Points, in no order, along strands that fork and pass close to each other.
Points whose rows are less than 55 apart are linked; no others are. Some points are linked to none.
Z_174: [-12  48 -30  35 -37  -6  20 -46 -35 -18  54  11 -10 -15   2 -32 -15 -31
  26  34  40   3]
Z_886: [ 19  65  -3  51 -46  -5  50  -8 -45 -22  73 -36  42 -36  23 -28 -20  22
 -15  36  20  -4]
Z_611: [ -3   8 -11 -12 -29  17  11  -1   7   0  53  30 -18   3  21  13 -13 -57
  -1  24  33   3]
Z_307: [ -6  49  19  32 -20 -46 -31  14 -45 -11 -32 -31  30 -22   4 -19  16  21
  -3 -22  -4 -13]
Z_26: [ 24  -5   8 -14  -5  29  26  15  35  18  44  12   2  30  23  32 -43 -29
 -22  18  19 -16]
Z_859: [ -2  31  27   3 -42  14  30  51   4   2  19 -44  36 -27  -1  15  44  43
 -29 -13 -26  -8]
Z_223: [-13 -16  -5 -24  -4   7 -16  -6  -1   1  -1   8 -25   5  -5   4  18 -30
  15 -13  12  11]
Z_744: [ 12 -19  12 -32 -13  45  29  24  29  17  40 -11  -1   6  -5  30  26 -10
  -6   4   2   4]
Z_21: [-25 -53 -22 -17  74   3 -30 -29  23  -8 -52  29 -58   8 -11   1 -26 -15
  23  -7 -24  26]
Z_169: [-32   8 -24 -10 -14   6   0 -16  -8  -6  35  34 -46 -11   2   3   6 -67
  17  20  30  13]
Z_698: [-21 -41 -15 -24  42   9 -29 -16  17  -8 -20  43 -53   8   3  14 -26 -49
  25  -9  -6  14]
Z_331: [ 28  33  -2  13 -30   3  16   0  -6   1  49  12   9  29  40  -6 -58 -23
 -17  27  44  -9]
Z_27: [-27  62   7  27   1 -56 -32   5 -51  -9 -64 -33   0 -30  -9 -36  15  13
  13 -28   7  -5]
Z_589: [ -1   8  30 -13 -29  23  28  45  15  10   9 -41  30 -18 -14  21  48  43
 -19 -19 -30  -7]
Z_798: [ -7  30  11   1 -50   8  24  26 -10   0  31 -30  26 -21   7   0  33  19
 -15  -6   3   1]
Z_365: [-30  -1 -14 -21  -9   0  -9  -7 -14  -1   0   6 -37  -3 -11  -8  28 -36
  20  -9  18  17]
Z_953: [ 10 -64   2 -26  42  29 -14  -5  20  -3 -13  23 -21   3 -24  26  18 -14
  20  -3 -28  13]
Z_560: [ 14 -39  22 -28   3  38   8  23  22   7   1 -17  13  -5 -27  23  50  25
   8  -9 -33   4]
Z_508: [ 21 -23  10 -23   4  44  29  19  39  21  42  11  -4  18   7  43 -23 -34
 -14  17   7 -12]
Z_840: [-18  12 -18  -6 -19   8   0 -10   2  -8  48  40 -29  -3  19  13 -20 -68
   9  26  36  10]
Z_113: [ 12   7  26  22   0 -38 -31  14 -14   2 -51 -24  45 -15 -10   0  21  39
 -11 -32 -35 -22]
Z_640: [ -2  43  21   8 -43   6  28  39  -5   1  28 -41  35 -24   6   2  35  36
 -28  -9  -8  -7]
Z_752: [-14  16  -6  -1 -16 -21 -20 -11 -20  -2  -9   6 -12  11   5 -17  -2 -17
  12 -11  26   3]
Z_713: [ 18 -25  31   0   4   5   4  30  16   8 -32 -28  44 -14 -30  20  42  52
 -19 -15 -49 -23]
Z_529: [  3   5   2 -18 -33  18  16  12   6   8  38  -3   1   1   6   8  16 -14
 -10   2  17   3]
Z_979: [  2 -76 -21  -3  76  19 -29 -21  26  -9 -38  37 -31  14 -16  19  -2  10
  15  18 -40  23]
Z_879: [-15 -53 -19 -16  62   7 -30 -20  22  -7 -33  38 -45  13  -4  11 -26 -24
  23  -8 -21  16]
Z_833: [ 30  52  38  39 -16 -49 -17  28 -45  -6 -22 -37  51 -15  21  -6  -7  39
 -32 -16 -20 -34]
Z_690: [ 34  42  33  37  -7 -50 -22  16 -44  -7 -27 -23  52   6  27 -12 -37  43
 -19 -14 -14 -32]
Z_852: [-53  31 -37   2 -27  -5  14 -33 -25  -2  29  13 -49 -26 -14 -27  23 -42
  35  18  27  17]
Z_320: [ 26 -55  15 -20  20  39   9   9  28   8  -2   1   5   8 -27  29  29  13
   1   3 -30  -2]
Z_758: [ 15  69   2  52 -42  -2  68  13 -37 -13  71 -55  39 -36  27 -19 -19  34
 -24  34  14  -7]
Z_831: [-27  -7 -16 -24   3   8 -12  -6   1  -7  18  38 -50  -3  11  13  -9 -69
  23   4  23  13]
Z_594: [-18  29 -24   5 -44  14  24 -22  -7  -2  70  12 -19 -26   4  -8  17 -35
  10  31  24  14]
Z_598: [ 25 -61  -8   9  51  -1 -16  -9  24  -3 -54  23  15  18 -22  14  14  54
  -5  26 -38   3]
Z_714: [ 14  -5  19   0 -16  -2  -1  15  -2   5  -9 -17  32   6  -7   1  18  23
 -16 -19  -7 -15]
Z_989: [ 20 -24  12 -26   1  53  40  29  37  22  44  -6   2  14   1  43   1 -20
 -16   8  -1  -7]
Z_500: [ 20 -46   3  -4  22   2 -16  -9  21   6 -29  12  12  17  -9  11   1  18
  -1  -6 -22  -5]
Z_660: [ 24 -14  33   8   4   7  18  33  17  13 -14 -35  49  -3 -22  20  24  52
 -32 -11 -39 -31]
Z_926: [-51  37 -27   8 -33 -10  12 -25 -31  -2  22   2 -31 -27 -16 -33  36 -23
  31  11  26  15]
Z_92: [  9 -19  30 -24 -11  39  26  39  23  10   8 -30  28  -8 -25  28  49  40
 -13 -15 -34  -4]
Z_167: [-22  21 -22  -3 -35   7   9 -20 -12  -4  51  19 -28 -14   4  -9  14 -44
  17  22  33  13]
Z_118: [ 34  22  27  28  -6 -37 -17  16 -24   4 -24 -17  48   9  16 -10 -24  36
 -21 -21 -13 -31]
Z_800: [-27  26   2   7  13 -43 -29  -6 -25  -6 -63 -16  -6  -4  -8 -29  11  10
  13 -38   9   1]
Z_469: [ 19  18   2   0 -21  -4   1  -2   0  -1  28  20   6  29  28   0 -47 -17
  -8  10  30  -8]
Z_148: [-14  48 -24  22 -34 -20  -2 -34 -34 -16  34  15 -16  -1   9 -29 -21 -24
  18  25  43   5]
Z_882: [ 16 -44  17  -1  18   6  -8  12  14   2 -42 -12  30  -7 -34  13  43  46
  -4 -12 -45  -6]
Z_164: [-44 -13 -22 -19  80 -20 -24 -27  17   1 -86   7 -60   5 -10 -42 -37   1
  14 -27 -15  20]
Z_707: [ 27 -44  11 -25  18  40  20  12  42  15  26  29  -4  19   5  48 -23 -33
  -7  17  -5 -10]
Z_112: [-15  32 -15   9 -27 -16  -9 -18 -28 -10  13   9 -17   1   6 -19  -5 -24
  13   5  35   6]
Z_909: [-38  18 -19 -15 -28   1   0 -10 -19  -2  16   0 -26 -16 -12 -17  41 -24
  20  -3  21  16]
Z_807: [ -1  43 -18  12 -50  17  61   1   1   5  88 -20  13 -14  20  -6   0  -9
 -15  35  31   6]
Z_437: [  8 -37  12   8  24 -13 -22   1   7  -5 -57  -7  31  -4 -31   7  37  44
  -1 -19 -44  -7]
Z_58: [ 13 -79 -12 -12  64  27 -18 -14  26  -8 -24  36 -26   8 -22  27   8   1
  18  16 -36  16]
Z_816: [-10 -10  13 -28 -25  27   9  20   2   5  12 -12  -1 -17 -15   8  56   7
   6 -15 -12  14]
Z_416: [-27  42  10  18  15 -54 -35   7 -37  -6 -76 -29   2 -17 -10 -34  13  15
   9 -40   1  -2]
Z_192: [  5  64  -4  38 -46   2  71  23 -22  -4  75 -53  32 -25  29 -12  -7  32
 -32  27  19  -6]
Z_522: [ 17 -28   3 -17   8  16  -5   0  32   8  14  38  -7  27  17  28 -45 -28
  -4  12  -1  -8]
Z_177: [ 21 -62   0  -3  38   8 -14 -10  23   1 -35  16  10  12 -20  14  14  30
   3   2 -33   1]
Z_696: [ 11 -60 -23  11  63  -8 -33 -19  22  -7 -61  29   7  18 -13   5  -1  54
  -2  23 -36  14]
Z_940: [ 12  33  29  31 -11 -42 -33  17 -30  -2 -42 -28  44 -20  -1  -9  14  34
 -15 -34 -24 -23]
Z_37: [-37 -35 -23 -16  83  -7 -26 -29  16  -3 -75  15 -55   6 -16 -18 -21   3
  18 -22 -22  25]
Z_69: [ 24  11  20  16  -9 -29 -19   7 -16   2 -28 -10  41   7   7 -11  -9  31
 -10 -23  -7 -24]
Z_379: [ -2  16   3   3 -19 -20 -18  -5 -17  -3 -10  -3   8   8   5 -16  -4   1
   2 -15  20  -4]
Z_633: [-42   1 -18 -28  72 -23 -11 -16   4   1 -87  -2 -60  -4 -14 -47 -22  -7
  17 -30  -1  22]
Z_60: [ 26  44  -5  21 -31   7  48  13  -7   5  68 -19  22  16  36  -1 -43  -5
 -33  34  47 -11]
Z_65: [  4 -65 -25   3  75   5 -37 -28  28 -13 -61  36 -18  16 -14   8 -10  34
  10  24 -40  25]
Z_542: [  5 -10  -1  -7   1 -12 -22 -14   8   1 -13  19  -2  24  11  -2 -30  -9
   1 -10  11  -6]
Z_390: [ -8  36 -21   9 -49  22  45  -8   4   4  83  -4  -1 -23  10  -7  10 -16
  -4  34  24  12]
Z_460: [ -1 -33   2 -30   0  21  -8   2  11   4   6   9 -18   6 -10  17  23 -26
  11 -11   1  11]
Z_900: [-26   0  -8  -8  25 -27 -28 -13  -9  -2 -58  -5 -19   7 -13 -22   4  -1
  18 -35   7   7]
Z_790: [  3 -53   6 -34  18  30  -8   0  17   2  -1  11 -20   2 -14  22  26 -19
  15  -7 -17  13]
Z_104: [ 13  42  -9  16 -43  18  56  14  -1   4  83 -22  16  -2  26  -1 -14  -7
 -26  32  43  -1]
Z_185: [ 16 -21   5  -7   4  -5 -17  -8  13   6 -18  13  10  27   5   2 -20   9
  -2 -11  -6 -10]
Z_337: [  3  52 -22  36 -47  -1  33 -40 -29 -14  70   1   8 -18  10 -27 -16 -18
   9  42  34   5]
Z_199: [ 26  -8   6 -10  -3  14   8   2  31  14  28  24   2  37  30  27 -56 -26
 -16  12  15 -15]
Z_805: [-13  67  14  40 -13 -59 -34   4 -67 -19 -46 -30  18 -26   5 -31   6  20
   6 -20   5  -8]
Z_450: [ 12   7  15   6 -16 -21 -16   9 -10   1 -18 -10  30   5   0  -5   6  15
  -9 -22   0 -15]
Z_326: [ 34  42   1  18 -26   4  34  11  -5   6  57  -6  18  28  41   0 -64  -9
 -30  30  44 -11]
Z_239: [-13 -28 -14   8  60 -29 -41 -33  16  -1 -80  16  -6  13  -8 -23 -25  40
  11 -16 -26   9]
Z_413: [-41   7 -15 -15  33 -24 -21  -9 -13   0 -60  -2 -45  -1 -12 -38  -1 -15
  21 -32  17  15]
Z_484: [ 28 -65  10 -25  29  48  13  11  36  11   8  16  -8  11 -21  41  10 -10
   2  14 -27   0]
Z_131: [  6   2  -1 -17 -28  16   9   4  10   4  41  13  -8   9  15  13  -4 -36
  -3  13  24   2]
Z_959: [ -1 -12 -13  17  42 -40 -53 -29  16   6 -61  20  14  29  17 -23 -56  55
  11  -9 -27  -4]
Z_756: [ 21 -56   9 -28  26  44   7   6  38   9  20  29 -15  14  -4  42  -8 -34
   5  12 -15  -4]
Z_322: [ 13 -21  17  22  18 -34 -27   4   1  -1 -63 -17  43  -8 -21   2  25  54
 -11 -21 -41 -17]
Z_152: [-32 -15 -17 -21  22   3 -21  -9   3  -5  -4  37 -54   5   7  13 -23 -61
  24  -7  13  12]
Z_301: [ 11   3   0 -10 -12  -5 -13  -8   7   3  16  26  -9  27  22   1 -38 -23
   2   1  23  -4]
Z_102: [ 20  -8  27   1 -10  10  19  30  14  14  -1 -33  42   3  -9  17  18  34
 -26 -14 -25 -22]
Z_532: [  9  55 -15  42 -51   2  49 -25 -32 -16  78 -22  23 -26  14 -29 -16   0
  -2  39  26   5]
Z_803: [-47   1 -16 -29  56 -19  -8  -6  -9   1 -79 -10 -62 -13 -23 -41  11 -18
  21 -36   2  23]
Z_475: [ -2  17   8  -6 -40  11  17  14  -2   4  35 -11  17  -3  10  -4  21   4
 -14   0  17  -3]

A fork is a point with three links. Follow the links from the first point to the second and name the forks in between, in order.
Z_798; Z_633: Z_169
Z_833; Z_437: Z_450
Z_989; Z_589: Z_508

Follow the links from the first point to the second, and from the first to the third. Name the last point that the two ways share.
Z_752; Z_690; Z_307: Z_450
Z_879; Z_331; Z_475: Z_169
Z_337; Z_882; Z_833: Z_450
Z_152; Z_807; Z_798: Z_169

A fork is a point with three links, a tip a point with one. Leave the first point through the second and follow the links. Name the first fork or tip that comes.
Z_307; Z_940: Z_450
Z_900; Z_413: Z_169
Z_475; Z_798: Z_508
Z_148; Z_174: Z_192
